Points, in no order, along strands that fork, close into loops and pass close to each other.
In the rows, zero is written as 128.
Two points are linked if the straight distance between their rows is under 168. Some points are linked to none.
Z691: [130 135 115 137 172 113  81  98  87 104 123  98 105 138 109 131 145 112
 133 133 128 139 118 171  94 126 118  95  97  60 152 157 130 119 114  94
 120 119 115 119 114 201 109 127 162 135 124 151 146 129 108 136 105]
Z303: [205 135  90 116 147  85 108 102 120 126 122  98 122 157 182 109 117 163
 126 145 116 187 130 139 127 124  75 120  91  93 144 162 181 111 153 139
 178 101  52 102  95 109  85 112 110 133 127 143 143 127 155 144 130]
Z536: [ 99 122 127 106 111 120 154 127 142 103 152  80 180  71  62 137 138  86
  90 125 161 136 130  68 121 155 146 124  99 125 148 103  86 133 172 117
 126 113 123 139 138  87 160 170 108 172 142 160 116 154 145 104 150]
Z211: [161 152 102 132 101 143  95 112 146 158 141 135 148 128 122 109 145 122
 138 147 107 162 144  93 130 129  86 156 118 147 152 106 121 167 165 136
 128  75  78  77 103 116 110 118 127 138 110 134 135 125 129 120 164]
Z680: [ 69 150 119 110 146 148 121 104  95 158 179 110 117 115  42  87 142 138
 106 149 108 124 141  91 136 177 171 147 184  55 135 106 123 200 126 129
 121 121 119 132  86 106 119 155  87 209 152 138 161 132  86  66  97]
Z377: [150 132 110 162 105 128  80 112 138 157 101  94 128 136 134 180 136 148
 124 102 136 139 138 149 113  79  69 137 107 156 128 110 120 116 174 152
  69 104 112 107 136 138 118  90 142 105 140 114  97 120 144 138 155]
Z198: [113 147 123 109 125 111 121 120 152  95 160 103 169 103  89 146 134  86
 118 105 143 134 101 104 121 123 122 106  84 132 155 125 112 118 135  85
 144  92 114 139 151 146 151 140 145 150 124 168 126 146 126 102 131]
Z458: [143 120 149 128 157  91 172 106 172 119 176 126 144 165 147 170 115 112
 152 133 164 154 116 163 128 104 146  95  72 155 129 120 158  68 100 111
 159 171 157 165 174 139 121 144 119  99 167 131 100 112 167 147 121]
Z490: [121 132 135 155 157 106  73  82  73 142  99 135 102 148 102 118 159 128
 137 157 110 135 105 187  93 108 121 139 120  84 121 124 121 118  95  87
  87 174 140 145  91 182 105 141 175 111 134 143 160 103 107 108 101]
Z824: [179 119 112 116 175  85  31  74 133 139 109 142 139 137 149 121 167 104
 170 156 129 157 102 161 109 111  48 122  77 148 157  93 129 113 128  87
 103 130 122 105 116 176 105 159 183  75  88 175 147  84 144 123 218]
Z917: [147 144 176 147  76 161 160 171 111 142 130 102 109 144 114 146 122 158
 116 139 147 117 160 105 157 130 148 170 117 127 143 155  83 126 160 157
 111 139 129 119 130 106 150  81  69 130 138  97  93 171 158 170  84]
Z679: [ 98 103  86  88 156 117 127  96 141  75 135 100 186  82  96 112 153  79
 139 122 103  94 119 114 111 147 122 109 140  76 130 116 124 166 173 121
 122 115  91 103 123 137 123 172 150 153 112 187 166 105  98 104 187]
Z725: [128 147 161 114 124 145 178 181 113  69 125 142 132 106 121  97 131 129
 122 118 123 129 109  89 158 160 178 156 133  98 139 188 131 141 104  82
 205 109 133 136 127 115 146 123 126 165 100 126 137 165 128 131  58]
Z749: [ 94  93 135 158 115 128 146 154 126 128  95 130 120 123 161 126 134 118
  95  99  93 112 121 139 105 106 130 132 144 138  98 131 114 111 136 144
  98 158 154 157 112 120 142 129 142 110 132 113 122 121 131 138 138]
Z518: [116 139 133 124 125 133 156 186  96  70 116  95 134  80  95 108 171 134
 120 129 115 155 105  83 144 141 138 155 135  88 153 178  77 158 142  74
 184 100 114 133 104 108 157 138 131 181 126 138 114 193 109 122  76]
Z274: [120 137 118 119  84 141 123 143 101 191 112 113  61 156 137  84  99 206
  89 157 108 150 163 101 166 139 147 161 191 107 118 124 140 152 116 161
 113 144 131 130  85  81 123 107  94 159 181  89 123 147 120 106  61]
Z408: [ 74  94 124 115 115 169 173 201 119 121 110 100  89  86 127 109 107 161
  85  68 134  32 140 119 133 114 175  84 200 115 119 112 104 158 108 182
  94 101 148 145 123 131 156 132 108 159 127  89 109 179  91 128  96]
Z124: [128 104  97 116 119 113 148 148 132  99  78 178 162 101 141  86 174 119
 143 162  84 137 105  84 106 172 100 174 154 163 122 157  93 167 154 109
 165 162 116 113  71  82 155 175 155  97  80 143 144 102 126 141 179]
Z477: [ 92  97 154 186 116 121 149 149 110 100  53 117 149 113 158 156 129 125
  92  89 132  89 130 157 103  98 124 140 125 151  76 103  60  73 145 152
  73 182 170 201 132 106 166 135 123  90 158 124  85 112 141 162 137]
Z474: [ 95 128 153 131 108 164 166 191 158  77  78 143 173  57 112 124 138  97
 131  79 134  89 129  82 114 133 134 146 143 200 128 152  46 164 144  94
 120 104 162 133 136 107 178 112 141 137  62 129 118 154 127 142 150]
Z581: [ 89 145 126 133 128 129 135 131 146 172 139 151  97 136 147 114  83 152
 106 112 129 132 124 142 131 134 149 118 158 164  99  99 175  98  77 143
 137 137 161 137 153 134 135 119 127 134 162  84 126 120 126  97 101]
Z925: [171 182 179 127  76 157 130 157 153 155 179 143 113 175 119 178 100 153
 155 142 187 138 159 118 179 118 127 174 114 179 139 142 141 150 115 125
 139  79 131  75 173 112 125  61  92 114 129  92 101 157 164 148 107]
Z894: [125  99  92 125 125 130 119 171 122  71  53  96 145  70 153 107 138 119
 123 104  69 108 119 124 107 120 100 130 147 103 111 167  91 150 172 110
 112 111 110 106  86 134 137 115 178 133  94 152 119 123  98 149 130]
Z272: [154 145 139 135 143 119 108 103  91 128 146  96  98 156 101 141 148 125
 128 151 119 145 127 149 123 118 121 125  82  65 144 179 125 110 144 110
 116 141  98 137 112 144 121 114 133 131 151 134 134 143 135 145  91]
Z58: [184 141  62 116 158  93  68 101 128 116  84 130 130 133 199  99 119 154
 146 138 103 165 124 150 112 137  60 111 111 123 140 142 184 123 139 138
 171  62  64  76  94 142  73 114 175 132 104 127 150 103 123 131 159]
Z735: [142 125 100 105 175  72 123 139 122  76  71 143 136  99 177  98 153 147
 128 162  89 181  89 142 101 160  96 126 111 141 112 161 157  96 121  95
 188 197 140 153  92 108 148 170 173  83 115 141 151  96 142 148 154]
Z473: [135 114 129 128 166 122 211 129 175 140 178 155 134 156 183 143 101  98
 162 100 132 131 110 160 134 102 184  64 105 154 108 111 186  77  88 128
 208 149 147 141 190 118 131 115 105 109 154 114  99 100 134 160 107]
Z613: [ 87 153 136 111 121 165 150 118 108 196 186 146 143 136  46  96 122 127
 130 174 128 129 167  89 163 180 177 173 187  98 155 107 147 191 123 135
 147 124 132 123 120  94 145 150  83 190 140 136 162 132 127  81 115]
Z213: [126 106 139 157 162 148 141 128 113 120 127 144  95 163 173 157 130 107
 152  89 111  67 113 191 117  98 147  61 128  92 115 150 145 100 102 150
 135  96 121 110 170 180  85  92 135 115 101 104 134  90  79 181  93]
Z250: [ 92 105  87  87 163  97 107 109 142  60 122 122 197  69 116 108 157  68
 151 122 104 105  85 102 117 155 113 100 112 128 134 114 110 148 155  72
 155 150 127 136 121 154 151 204 183 120  96 204 175  94 111 110 194]
Z964: [203 153 121 122 187  76  42  43 147 134 134  93 103 157 127 127 128 146
 135 149 176 181 112 162 104  97  91 109  68  90 169 121 154  95  84  83
 109 134 137 135 115 170 115 158 156 116 138 177 125 114 171 104 166]
Z284: [183 101  68 128 118 118  79 135 125 108  68 126 156 112 198 138 129 136
 139 119  91 146 109 139  95 119  43 105 114 132 133 156 137 139 182 120
 126  72  87  84 115 146 104 111 185  99  84 142 117 102 118 156 183]
Z968: [161 127 103  94 111  70 168 123 168 129 125 165 155 130 187 117 117 146
 137 167 133 187 117 114 129 175  90 154  82 214 109 126 162 104 121 109
 178 186 154 140 137  65 155 159 140  72 142 147 130  99 196 139 179]
Z823: [157 125 111 155  87 113 106 119 147 152  91 132 134 146 170 135 129 151
 123 138 120 164 129 137 127 104  84 149 114 183 113 125 156 102 152 154
 116 136 114 117 110  97 115 113 138  80 130 118 124  86 174 146 173]
Z146: [ 66 126 134 152 102 168 151 155 130 174 127 138 115 134 117 129 103 153
 101 110 142  73 171 124 132 113 156 119 194 156 119  86 110 129 116 195
  66 137 168 146 140 119 158 120  78 122 132  82 116 137 121 125 137]
Z569: [ 51  65 144 151 140 148 137 123  71 146 114 122  93 105  99 132 158 152
 106 116 106  56 122 156 103 130 157 122 208  88  95 124 104 164 103 163
  61 178 163 191  71 131 145 178 125 132 172 135 141 116  51 102 114]
Z954: [139 114 137  91 156  93 150  99 122 128 170 140 135 142 109 116 142 104
 130 185 131 163 127 121 134 165 143 137  92 102 131 142 153 125 124 101
 151 184 125 156 126 117 130 186 128 129 147 161 146 129 158 106 123]
Z404: [143 152 129 122 122 139 101 100  72 163 169  67  86 150  68 108 159 149
 113 154 122 162 145 119 131 108 117 133 121  42 159 141  91 144 141 117
 106 127 109 136  97 127 122 104  96 152 184 129 112 164 118 142  60]
Z962: [173 167  92 102 205  84  61  21 155 123 162 120 123 136 118  89 108 106
 135 167 157 175  99 141 125 142 103 105  89  66 155  91 182 109  87  95
 122 131 120 130 106 148 102 176 124 150 155 172 160 110 135  83 165]
Z76: [ 43 136 128 109 131 139 130 145 119 161 158 107 109  78  73 108 116 127
  86  87 147  87 124 128 114 139 150 102 174 105  96  64 117 149 116 147
 101 118 165 157 145 153 157 145 125 175 164 125 128 155 107  82 100]
Z186: [110 103  99 143 142 130  93 139 126 106  58 113 137  97 163 119 133 127
 126  98  86 127  97 145  95 110  86 113 140 129  89 126 117 117 145 116
 111 137 136 123  96 150 129 123 187 107 117 133 140  93 107 124 143]
Z308: [216 137  98  97 159  55 121  83 120 126 134 102 113 162 162 113 111 169
 115 193 144 215 134 118 129 134  75 128  74  82 150 147 181 100 130  96
 157 171  95 130  95 105 124 135 118 116 158 149 121 115 188 127 139]
Z892: [ 33  95 124 128 155 150 132 123 112 145 152 123 125  95  92 128 138 107
 100  96 112  77 111 136  95 138 164 104 183 101  88  88 117 142 119 167
  78 167 162 167 116 151 147 179 115 142 175 141 148 136  90  82 137]
Z277: [163 134 127 100 140 108 185 136 196 124 162 203 156 134 193  89  94 109
 167 140 135 171 113 119 160 162 153 139 111 188 108 111 213 110  98 117
 227 110 132 107 172  88  99 134 134 133 128 109 140 116 154 119 145]
Z460: [199 136 112 122 190  63  25  55 126 106 104  94 125 144 158 128 158 142
 151 161 162 157 100 153 105 112  49  96  66 119 187 116 130  99  97  77
 120 134 143 140 108 169 130 175 183  54 109 185 118  84 166 139 227]
Z21: [137 175 151 177  74 163 115 140 170 159 167 131 118 179  98 214 107 165
 157 135 208 132 181 131 161  99 128 150 113 211 145  91 129 128 120 176
  93 111 133 102 166 133 122  65 100  95 145  87  70 140 158 136 135]
Z168: [163 164 180 127  77 147 156 163 123 138 139 141 121 165 141 154 104 159
 140 150 157 162 140 117 150 127 123 185  94 162 135 169 115 125 135 109
 146 120 131 104 159 124 140  88 110 107 125 109 107 164 175 161  83]
Z380: [142 127 125 171 135 133  51  87  47 145  79 169  92 170 143 150 165 139
 160 154  85 137 111 195  94 123  99 163 139 108 118 127 113 119 105 112
  88 144 125 120  88 178  76 135 191  94  96 135 156  94  75 128 108]
Z839: [151 143 124 136  74 127 128 124 177 154 146 136 158 143 135 159 119 130
 153 147 159 158 150 100 128 116  91 155  93 217 142 107 124 125 147 135
 125 129 123 110 138 107 141 112 139  90 127 142 103 120 175 132 164]
Z91: [127 139 144 139  93 126 153 160 176 113 143  91 155  98 100 180 118 119
 105 115 190 139 144  96 138 110 133 110  78 195 139  99  90 117 144 135
 110 111 131 157 145 106 155 111 119 127 160 123  79 181 185 113 116]
Z37: [152 162 138 153 129  90  53 114 100 209  92 178  91 175 169  85  95 173
 134 140 122 176 146 175 130 113 103 153 128 143 109 102 173  98  62 120
 133 141 160 108 131 151  89  91 163 123 143 106 138 121 137 103  78]
Z562: [121 124 106 102 141 123 158  80 176 161 181 136 160 116 135 120 110 110
 139 130 142 174 133 112 133 165 150 107 114 174 117  83 201 107 135 157
 169 168 142 144 151  93 114 175  97 123 180 131 117 116 165  88 182]
Z111: [192 123 116 112 143  63 138  91 147 139 142 144 136 154 188 127 115 157
 145 182 138 192 133 143 138 131  79 122  73 144 117 134 185  85 126 117
 158 192 122 146 131  91 134 142 127  96 155 143 125  96 206 130 152]
Z492: [166 134 149 112 140  93 137 122  95 118 156 144 125 176 118 142 144 109
 152 179 139 155 113 153 133 135 116 137  66  94 152 176 134 101 124  98
 165 154 120 142 137 139 124 135 143 109 122 141 140 127 147 155 107]
Z47: [ 96 148 160 127 148 165 148 161 127 116 143 153 126 138 104 142 136  88
 143  87 125  99 117 144 142 118 166 122 142 123 125 145 118 139 102 106
 147  81 137 110 176 169 137 106 133 145  88 118 151 146  95 150 104]
Z708: [163 132 122 111 138 131 107 100 154  97 188  74 124 133  84 209 142 101
 151 104 187 107 119 143 131 102 113  94  56 104 170 142 131 143 160 113
 124  58  72 124 175 176  96 102 121 140 130 135 100 157 126 144 118]
Z786: [ 86 138 115 113 102 136 134 154 110 100 130  78 165  68  61 115 158  98
  99 109 134 118 122  57 135 142 129 146 134 106 151 137  56 169 172  98
 133  88  97 121 118  99 156 145 116 190 121 161 121 175 122 112 125]
Z859: [ 85 116 148 127 115 168 151 185  90 127  90 101  68 133 132 128 122 167
  97  83 114  41 141 139 131  93 151 111 199  94 114 148  93 150 103 163
  69 109 147 156 111 163 140 108 131 148 111  75 120 153  76 140  70]
Z46: [174 125  87 107 148 131  63  69 136 108 152  73 143 123  96 172 138 104
 152 113 150 119 104 148 111 107  93  85  81  76 162 137 142 150 171 123
  83  77  80 104 143 189  96 108 147 140 124 154 113 133 106 129 153]
Z911: [ 96 126 179 119 108 167 191 168 105 136  96 165  71 119 136 101 105 187
 120 130 111  82 135 119 165 143 215 146 234 138 113 169 130 162  68 136
 118 168 174 165 111 103 153 129 111 155 106  77 129 134  86 107  72]
Z361: [116  92 131 152 139 149 157 131  80 104  91 166  89 141 119 132 166 143
 155 172  76  90 122 143 118 135 168 147 186  83 112 180 130 165  99 133
 125 161 123 148  68 116 100 147 128 133 124 138 167 101  57 121  92]
Z922: [106 103 109 126 113 139 126 172 139  85  78 107 179  43 119 111 137  92
 110  80 115  96 114  94 106 117  94 139 108 140 132 145  51 152 171  96
 107 100 142 117 127 137 162 129 175 131  95 141 106 149 124 135 133]
Z302: [ 88 139 152 114 124 155 151 146 168 104 173 115 162 126  83 166 130  80
 126  79 161 104 107 126 151 102 159  99  87 152 133 116 114 116 122 106
 163  70 133 132 197 158 137 116 115 162 127 128 113 158 114 124 111]
Z420: [156 116 135 158 119 170 130 151 102 112  86 149 109 138 189 169 126 120
 151  88  91  65 115 165 133  96 132  90 158 105 117 185 116 124 136 149
 118  84 104  83 145 160  88  87 137 115  72  84 130 102  78 190 112]
Z402: [183 118 139 155 105 183 154 161 106  96  73 157  97 123 184 133 130 137
 144  99  84  83 135 132 128 129 138 141 168 123 123 200 106 158 148 146
 134  95 114  65 129 109  98  85 121 120  40  97 136 112  82 185 122]
Z628: [157 117 124  84 159  91 181  97 195 130 193 178 152 149 159 121 109  89
 164 152 156 161 118 128 162 160 152 107  90 166 136  99 211  99 113 130
 207 142 120 135 168  99 107 171 110 113 138 143 134 104 149 116 170]
Z364: [130 133 113 125 146 105  74  82 147 140 134 145 148 120 111 106 160 107
 148 140 117 157 113 135 106 126  80 136 106 137 132  99 145 122 140  99
 103 159 123 119 101 143 129 158 158  98 118 159 170  90 131  96 174]
Z145: [126 135 131 146 104 121 137 130 124 186 154  99  53 179 132 144  84 183
 106 115 161 102 179 149 152 106 154 112 146  97 126  92 164  93 127 211
  79 115 115 137 147 123 129  89  76 138 183  88 109 133 133 132  81]
Z409: [144 136 127 170  99 149  58 131  64 160  79  98 101 142 157 158 138 167
 104  93 116 138 127 158 115  83  78 131 115 118 118 113  96 113 172 128
  64 101 112 115 123 159 116  82 148 119 145 119  98 138 113 152 104]
Z317: [128 112 113 107 139  92 148 137 149 111 108 169 159 107 143 108 149 108
 138 164 102 148 114 106 126 165 102 156  97 172 113 133 133 124 142 114
 170 184 123 140 114  81 163 168 139  89 102 149 148 106 146 138 179]
Z133: [170 180 100 103 193  79  74  47 115 139 125 158 106 133 127  55 112 133
 152 195 134 194 114 140 114 173 105 135 132  71 137  97 176 117  91  94
 139 180 128 134  81 130  79 167 142 152 147 159 174 104 137  69 116]
Z487: [122 151 160 136  69 181 127 165 111 162 128  88 105 138 110 111 115 171
 106 123 140 120 175  86 161 120 132 161 176 129 154 127  73 166 137 163
  92 109 132 104 113 121 146  87  81 154 148  81 109 195 130 133  96]
Z707: [108 123 115  98 132 146 190 121 163 136 180 167 141 108 133 129  92 125
 113 132 142 156 135  92 143 190 193 113 143 156  99  97 209 106 132 166
 175 150 160 136 184  78 121 163  78 151 174 114 113 130 156 116 147]
Z975: [ 73 110 158 124 129 165 178 177 158 110 139 167 148 118 118 126 127  92
 127  92 110  88 123 121 128 129 189 111 157 168 118 128  96 132  95 122
 147 113 168 141 175 134 154 124 111 115  97 121 133 136 110 139 149]
Z972: [ 87 103 177 108 118 182 186 174 145  85 121 159 186  92  94 119 138  83
 149 113 138  73 133 108 122 132 180 144 160 206 131 169  48 157 117 112
 143 129 170 142 157 114 164 133 125 108  47 126 139 115 124 157 171]
Z820: [114 148 169 116 116 155 136 111 113 163 197 153 126 155  71 129 141 103
 131 166 138 132 150 109 144 159 158 163 133 112 146 130 141 166 123 131
 146 109 120 111 138 113 132 121  88 159 124 141 157 137 124 114 102]
Z177: [143 138 132 131 106 110 136 114 102 189 140 109  65 176 144 110  89 196
  98 149 121 138 175 125 151 134 128 141 144  68 117 125 157 109 121 169
 114 161 115 136 104  96 119  90  87 145 186 106 127 142 147 142  41]
Z426: [ 93  48 123 142 127 141 182 164 127  75  90 101 182  68 132 148 127  90
  96 119 122  52 142 132 100 134 152 101 151 109  84 120  85 131 173 192
  85 159 139 145 123 104 145 146 108 110 129 149 102 124 126 157 179]
Z214: [158 168 119 137 164  70  60 106 102 149 103 138  97 145 156  78 105 164
 127 147 150 203 126 176 118 142 111 125 114 107 150 112 168  86  62  82
 165 137 163 111 115 170  95 118 185 142 144 138 144 147 140  81  85]
Z373: [150 165 109 111 166  80  82  90 125 138 132 154 121 129 127  64 109 138
 129 146 142 206 119 132 141 175 133 127 118 102 121 114 184 104  91  86
 179 148 143 122 133 137 114 145 156 176 154 133 151 141 145  59  92]
Z877: [122 154 160 122  72 164 145 167 112 187 145 100  71 153 131 106  66 210
  88 139 145 110 176  89 175 137 164 147 203 130 135 120 129 139 122 181
 108 116 132 113 123  99 150  83  62 164 174  64 111 181 140 142  56]
Z825: [141 136 119 175 120 135  74 107  72 163  59 173  75 184 188 145 116 153
 149 104  86 116 133 205 115 110 105 130 139 122 118 135 142  91 104 142
 101 109 117 123 111 157  68 104 157 112  99  98 140  92  82 143 105]
Z946: [ 94 153 172 126  96 129 144 165 146 140 175  91 129 113  58 152 118 125
  89 114 182 130 151  94 154 120 149 123 101 136 138  99  96 104 127 141
 100 133 153 143 153 123 160 118  89 151 184 127  97 201 180 103  69]
Z663: [150 114 145 135 182  92 116  93 146 115 165 106 137 159 121 173 135  87
 148 109 150 132 114 177 112  89 122  81  67 134 145 131 133  79 104  92
 144 119 131 161 180 170 129 137 154 102 137 144 107 115 138 145 134]
Z941: [114 108 143 163 161 125 162 131 153 142 145 151 130 180 178 160 114 114
 166  74 126 104 124 200 119  70 165  65 124 142 114 123 161  67  79 115
 162 121 149 135 187 166 118 107 127  99 140  99 102  88 103 164 107]
Z979: [ 45 105 114 127 123 180 159 188 135 143 101 129 127  79 122 113  94 136
  88  65 140  51 154 112 130 117 168  82 216 170 104  66  92 159 114 191
  70 126 180 152 137 141 162 134 105 133 141  91 104 165 117 114 148]
Z549: [123 120 123 157  98 146 133 124 149 181 142 129 120 156 129 149  90 169
 111 123 136 114 176 117 143 120 150 122 165 155 119  89 159 114 144 216
  72 123 118 123 131  95 116 104  82 127 164  91 105 118 145 113 125]
Z500: [134 106 111 155 166  64  96 113 126  81  64 139 137 125 187 122 150 141
 134 140 105 159  92 171  90 111  65 132 100 147 109 132 121  71 137  99
 144 204 142 173 101 134 147 170 175  45 123 153 151  58 136 159 189]
Z390: [105 139 124 125 125 137 177 144 174 119 164 147 130 118 150 124  83 125
 109  87 133 134 128 104 149 129 184 105 137 156 107 112 181 112 109 147
 180 100 150 126 181 100 135 118 102 154 141 100 115 145 129 106 121]
Z878: [ 74 115 130 108 142 120 108 126 136  98 117 127 176  69  82 114 174  87
 131 141 105 125 102  90 109 157 117 156 137 153 123 124  80 165 151  87
 135 162 133 146 100 140 155 205 168 119  94 184 179 106 103 104 165]
Z29: [165 136  96 100 131 138  76  89 142 134 155  98 156 115  83 143 158  97
 143 133 137 138 121  98 120 123  78 130  86 105 161 116 117 177 183 110
 103  70  70  77 132 167 111 125 148 135  94 163 140 139 114 108 175]
Z909: [133 143 146 142  82 133 163 168 169 120 114 129 154 126 129 157 120 118
 111 106 150 142 147 107 120 108 118 150  95 216 129 135  90 119 146 143
 105 127 146 121 143  99 154 106 104 105 111 113 103 140 178 149 172]
Z264: [107 164 125 160  83 158 106 146 172 183 159 113 110 156 117 169  99 160
 124  97 183 111 168 130 159  81 131 112 144 196 118  49 151 124 116 196
  80 104 143 111 158 132 131  76  89 117 172  89  88 144 152 107 135]
Z750: [138 150 147 162 101 170  87 134  61 171 112 109  91 162 104 168 149 139
 107 127 118 116 129 143 120  94 110 151 139  77 142 138  61 151 156 125
  57 111 103 126 108 166 121  91 126 134 129 112 111 156  99 161  90]
Z993: [125 150 142 124 107 143 160 167 162 127 140 145 133 114 146  85  79 157
 117 108 131 132 136  86 163 149 171 158 157 163 120 148 155 138 121 150
 165  94 145 103 143  89 134 105  98 153 116  86 132 157 151 130 121]
Z307: [174 122 100 121 101 146 102 133 140 129 108 147 144 129 161 142 150 113
 143 128 104 145 123 119 115 120  76 141 120 175 140 150 120 153 171 141
 134  71  69  67 133 123 109 101 146 102  68 115 138 114 117 164 181]
Z609: [123 112 116 138 145  96  89  85 143 128 117 123 154 129 152 127 148 118
 120 137 116 157  99 159 104 111  87 138 107 143  98 107 127  78 132 117
  98 201 146 169 108 132 126 170 156  73 140 150 156  89 139 129 181]
Z235: [136 147 193  98  94 147 178 150 132 129 185 155 144 144  84 134 122 107
 143 184 150 128 132  83 184 168 171 185 114 130 145 136 119 153 127  87
 180 131 135 127 176 122 147 126 111 142 121 132 141 152 154 134  95]
Z187: [120 119 193 164  93 157 176 173  84 115 125 129  96 157 109 168 142 127
 128 120 155  76 129 145 134 101 164 129 137 101 132 163  78 110 126 149
 108 137 142 137 159 131 140  93  95 119 114  93 111 159 119 182  79]
Z179: [115 127 147 123 153 116 169 155 117  76 138 151 120 125 112 119 147  87
 139 123 116 114  97 127 136 155 178 126 123 104 129 174 140 125 101  94
 198 116 131 128 138 150 125 131 155 143  86 135 160 140 103 133  94]
Z875: [154 101 113 129 113 148 150 148 102  96  92 139 153 116 131  98 185 128
 129 181  62 129 123  85 126 147  94 169 160 124 138 177  85 181 175 119
 152 135  82 111  52  93 124 139 124 118  77 136 120 103  97 157 168]
Z930: [ 98  71  98 119 137 136 127 131 137  82 122  93 188  57 112 123 142  78
 107 117  96  68 120 118  97 126 132  99 148 102 100 117 103 160 171 141
  83 142 124 133 110 129 137 156 133 125 123 168 134 108 117 120 175]
Z263: [152 138 161  88 116  85 154 124 143 129 169 165 150 145 112 126 115 118
 140 189 152 173 120  79 165 175 129 172  87 144 144 129 147 132 140  77
 194 129 132 127 153 106 143 146 132 142 126 143 134 130 177 114 109]
Z947: [101 139 100 121 139 136  85  85  93 140 152  74  95 120  71  93 143 134
 108 137 103 126 129 114 109 144 126 125 139  41 139 116 107 175 141 110
 103 131 100 130  79 129 108 124 121 174 165 141 145 145  95  88  88]
Z204: [153 103 120 135  98 169 155 159 145 100  97 126 147 110 175 142 127 116
 141  96 106 100 140 110 112 121 118 123 155 161 127 159 109 154 167 159
 125  78 104  70 126 113 121  99 106 122  65 110 120 112 127 171 177]
Z888: [112 141 139 145  92 121 116 124 110 201 100 182 113 163 166 104  94 169
 136 140 120 166 147 151 143 134 119 168 162 169  87 116 163 117  83 133
 128 155 168 124 123 117 113  95 139 121 141  88 143 111 146 106  98]
Z904: [150 139  86  94 176  90  99  42 179 136 180 118 143 123 131 115 111 123
 136 139 150 178 119 127 139 133 112  98 101 123 136  94 203 107 122 139
 140 149 107 142 132 113 107 166 114 138 166 145 141 113 155  82 182]
Z719: [113 112 161 136 106 179 152 156  74 118 114 101  97 136  91 154 151 123
 117 108 112  68 143 142 119 102 143 135 173  81 137 159  60 165 132 150
  69 100 134 133 118 143 144 107 105 149 108 114 119 154  87 164  89]
Z157: [155  85 119 151 114 150 166 139  90  92  81 141 123 128 147 121 175 145
 154 169  52  94 131 126 112 143 148 149 180  97 128 193 107 173 149 139
 121 156  90 137  40  97 109 140 124 119  96 132 129  94  87 157 130]
Z483: [152 134 125 116 176 108 116  90 162  86 187  88 141 149  99 182 133  91
 165 111 184 125 102 158 143  86 126  68  51 113 179 128 153 103 103  92
 175  70  99 133 184 189 105 118 148 139 115 152 106 132 107 122 131]
Z991: [113 119 146 152 147 141 144 124 101 144 135 181  91 168 144 119 133 114
 155 148  96 107 130 163 125 133 170 154 156 106  97 155 155 132  88 152
 140 157 141 137 123 123 100 122 114 121 118 111 169  99  95 129 101]
Z826: [ 79 156 129 124 133 119 119 127 142 145 173  99 118 109  70 127 107 122
  92  89 166 125 126 120 133 125 149  91 118 110 120  74 125 109 101 132
 108 127 155 158 164 157 149 136 107 177 187 139 110 175 144  78  84]
Z161: [ 71  61 121 172 119 151 140 168 109 112  62 111 149  94 133 154 114 126
  98  83 124  40 150 152  98 106 126 104 171 121  95  78  65 104 156 197
  30 160 159 177 122 119 145 129 122 105 141 113  93 118 110 145 169]
Z988: [144 143 113 106 129 129 162 148 164 107 124 177 148 107 167  81 114 106
 141 117 116 151 120  84 149 169 165 148 132 173 123 144 184 140 116 124
 206  88 101  85 137  76 114 121 121 144  84 120 150 121 122 129 149]

A fork is a point with three links, a tip a point with one. Leave the first point through the second and follow the links. Name the first fork or tip that comes.
Z954 / Z263: Z272
Z708 / Z483: Z307
Z930 / Z426: Z47
Z47 / Z975: Z878
Z76 / Z826: Z719

How many points has the smallest loop of links through each point below? Write 0 if it is on no loop.
Z613: 10
Z307: 14
Z37: 11
Z562: 7
Z187: 12
Z925: 11
Z725: 8
Z975: 0
Z909: 0

Name the points in between on the shortest way along the links from the first point to the second, in order.
Z250 / Z198: Z679, Z930, Z426, Z161, Z477, Z749, Z186, Z894, Z922, Z474, Z972, Z975, Z47, Z302
Z562 / Z941: Z904, Z962, Z964, Z460, Z824, Z364, Z609, Z500, Z735, Z317, Z968, Z111, Z308, Z303, Z58, Z284, Z307, Z204, Z402, Z420, Z213
Z91 / Z187: Z909, Z839, Z823, Z377, Z409, Z750, Z719
Z875 / Z663: Z124, Z317, Z968, Z111, Z308, Z303, Z58, Z284, Z307, Z211, Z29, Z46, Z708, Z483
Z569 / Z145: Z892, Z76, Z826, Z946, Z91, Z909, Z839, Z823, Z377, Z409, Z750, Z719, Z859, Z408, Z979, Z146, Z549
